The views of a scene show one set of named points, each view turned or mirrored, shifted and resized as a whole, with a little noise and some points left out.
In the rows, zero is written as 128.

Scene 1
View 1
zilu: [174 146 141  88 129 122 133  95 156 119 100 109 126 128 136 121 115 160
 101 127 118 121]
zerik: [150 140 134 124 115 134 124 124 116 117  85 124 169 128 138 131  92 122
 123 143 125 125]
fize: [143 117 149 135 110 143 125 128 120 117  89 115 133 136 147 149  97 116
 116 146 139 130]
vumo: [124 151 133 116 160 142 114 121 156 104  67 107 180 112 123 145  94 179
 143 151 101  89]
por: [130 131 142 151 125 147 112 137 110 114  68 121 176 128 139 149  80 123
 123 161 122 115]
gid: [121 118 118 127 117 146 127 143 139 108 107 110 123 124 137 141  90 106
 149 148 132 104]
tar: [125 131 125 141 139 148 109 143 134 117  84 110 152 118 131 145  75 123
 119 166 108  90]
vopuz: [129 139 144 169 151 152  90 145 110 127  50 117 188 125 131 154  60 128
  89 182  95  96]
mopef: [163 128 142 127  87 131 131 122  94 122  94 131 159 139 146 127  93  97
 114 138 142 152]
lal: [152 143 173 139 165 142  98 110 142 120  45 105 163 128 134 163  93 189
  73 166  96 106]
veve: [119 119 161 167 130 155 106 142 102 114  52 118 175 132 141 169  79 128
 116 172 125 117]
leso: [124 118 143 142 120 150 121 137 120 111  80 115 151 129 142 153  89 121
 135 155 132 117]
kegat: [147 127 120 121 100 135 133 132 117 119 108 123 140 129 140 123  91  94
 129 139 134 126]
mosin: [151 122  87  80  80 127 157 130 149 116 167 113  73 125 142 100 107  68
 154 113 152 122]
View 2
mosin: [127 160  99 139  94  89 131  98 112 123  73  65 117 133 179 108 132 136
 158 162 120 193]
zilu: [125 138 131 108  91 137  96 110 109 121 131  92  88  97 124 122 148 173
 118 161 127 121]
vumo: [102 140 124  84  81 126 109 103 127  79 179 164  78 114  90 124 134 178
 100 157 164 148]
lal: [115 106 134  68 105 147  69  94 125 100 190 144  91 105  90 149 147 167
 104 172 167  84]
mopef: [162 128 111 128 104 136  83 111 132 111 144 119 109 157 155 138 130 124
 164 145 124 122]
zerik: [141 133 117 112  93 132  92 106 134  99 156 136  97 142 131 133 133 141
 143 146 139 129]
leso: [128 124 106 102 112 118  89  99 124  95 168 140 112 144 138 149 118 137
 140 168 152 143]
gid: [117 136 100 105 106 100 109  93 122  96 141 125 117 140 144 135 121 137
 141 171 155 171]
fize: [135 120 107 106 115 123  85  99 120 106 154 117 116 140 146 147 124 136
 144 168 143 131]
kegat: [140 135 107 121  99 116 100  99 132 108 130 118 109 149 150 129 131 129
 155 152 138 147]
por: [136 121 111  98 103 126  86  98 139  90 176 157 106 150 125 146 126 132
 142 158 158 128]
vopuz: [126 108 118  73 101 129  79  77 157  85 183 177 105 150 100 146 145 124
 135 157 187 100]
tar: [114 125 111  82  98 110  99  82 141  92 158 150 107 139 116 136 137 136
 133 166 174 140]
View 3
leso: [134 123 142 165 129 126 153 161 129  94 122 128 151 130 164 138 156 143
 132 136  98 134]
gid: [118 123 125 166 122 137 142 151 119  76 126 153 137 127 138 138 149 139
 137 135 107 137]
por: [147 125 127 157 132 125 157 162 139  97 126 105 155 131 178 135 167 145
 129 139  87 136]
vumo: [145 103 120 139 139 119 145 155 105  87 158  95 153 123 171 166 127 159
 120  85  81 163]
mopef: [141 149 129 186 127 119 141 150 162 120  99 114 127 117 148 120 152 153
 144 176  98 144]
lal: [173 139 160 132 126 134 152 165 127 108 150  64 170 138 204 177 144 158
 149  99  91 174]
veve: [148 121 147 155 131 125 168 175 141  96 125 103 172 138 197 137 178 139
 128 138  88 127]
zilu: [144 148 146 166 119 132 119 137 123 116 132 109 121 114 134 169  97 170
 161 114 111 189]
zerik: [145 133 119 167 134 122 142 151 141 105 122 106 133 118 156 135 146 155
 136 142  87 149]
vopuz: [165 132 116 130 128 143 166 166 140  80 143  76 167 145 206 146 187 137
 129 130  75 138]
mosin: [ 97 150 107 194 111 146 108 120 122  80 109 188  87 110  74 131 118 143
 160 161 126 154]
fize: [135 139 150 174 120 130 145 158 138 106 115 127 144 127 157 140 151 147
 149 149 108 145]
kegat: [129 140 116 176 123 132 137 144 142  94 114 132 122 120 134 128 148 146
 143 158 101 144]
View 4
por: [ 91 133  95 119 131 125 105 107 117 122 176 114  74  82 134 121 171 142
 169 127 117 115]
mopef: [112 116 119  88 120 140 120 123 130 125 138 135  97 133 145 106 157 137
 148 126 137 117]
kegat: [132 114 103  99 114 138 122 102 135 129 146 125 109 131 123 125 123 149
 145 122 116 123]
tar: [104 136  81 127 140 116 109  93 113 132 196 102  84  79 116 138 141 151
 163 127 100 122]
mosin: [177  99  80  94  88 143 140  84 155 124 117 126 156 172 106 134  63 167
 124 117  93 135]
zerik: [ 99 124  89 110 134 122 117 113 118 124 157 118 100 105 145 105 153 146
 152 123 120 116]
fize: [108 129  99 105 120 116 121 103 124 110 150 134  86 117 123 139 153 140
 146 134 119 138]
gid: [125 125  76 120 106 131 117  82 133 115 158 114  99 105 109 141 121 158
 158 127  90 130]
leso: [102 132  88 117 115 124 112  97 125 110 160 122  78  94 122 134 158 145
 165 132 106 129]
vopuz: [ 77 143 103 126 164 114  98 110 100 144 222 101  58  57 127 132 177 137
 172 128 124 111]
veve: [ 80 142 103 123 128 122 101 105 113 112 182 121  49  72 127 136 191 134
 176 135 120 123]
lal: [ 56 154  71 123 182  59 117 110  80 114 196 115  66  77 133 143 178 131
 136 144 119 146]
View 5
gid: [128 105 105 149  98 140 129 112 163 129 105 130 117 139 119 121 147 103
 130 124 156 170]
lal: [119 143 156 111 104 151 173  93  99  88 124  90  84 171 187 165 124 133
  90 131 176 129]
zerik: [141 114 130 125 103 142 154 107 136 119 100 147  80 127 146 145 153 123
 121 106 131 149]
tar: [111 117 136 114  96 147 152 102 155 112 117 123 120 145 134 136 150 115
 114 123 160 144]
vopuz: [105 134 170  72  95 146 176  95 141 102 133 122 118 137 157 156 156 127
  93 101 151 128]
mopef: [153 124 117 134 116 138 139 111 135 123  89 163  62 122 145 137 156 110
 122  91  99 172]
veve: [131 132 146 100  88 129 167 116 136 130 137 122 114 126 160 158 142 123
  99  84 150 152]
vumo: [122  89 137 139  84 152 171  99 126 105 114 109 101 149 149 159 137 147
 123 152 196 118]
por: [133 119 139 111  94 137 161 109 140 123 121 134 104 125 148 150 148 124
 111 100 146 149]
zilu: [135 119 111 170 122 159 137  92 112  91  74 122  51 174 152 132 134 117
 123 157 149 149]
leso: [136 118 120 132  94 133 149 115 144 130 119 128 108 130 143 142 143 115
 116 104 149 164]

In a view up to two points have been moved. Name them for each view, in the order of its rows, or write none.
view 1: none
view 2: vumo
view 3: zilu
view 4: kegat, lal
view 5: zerik
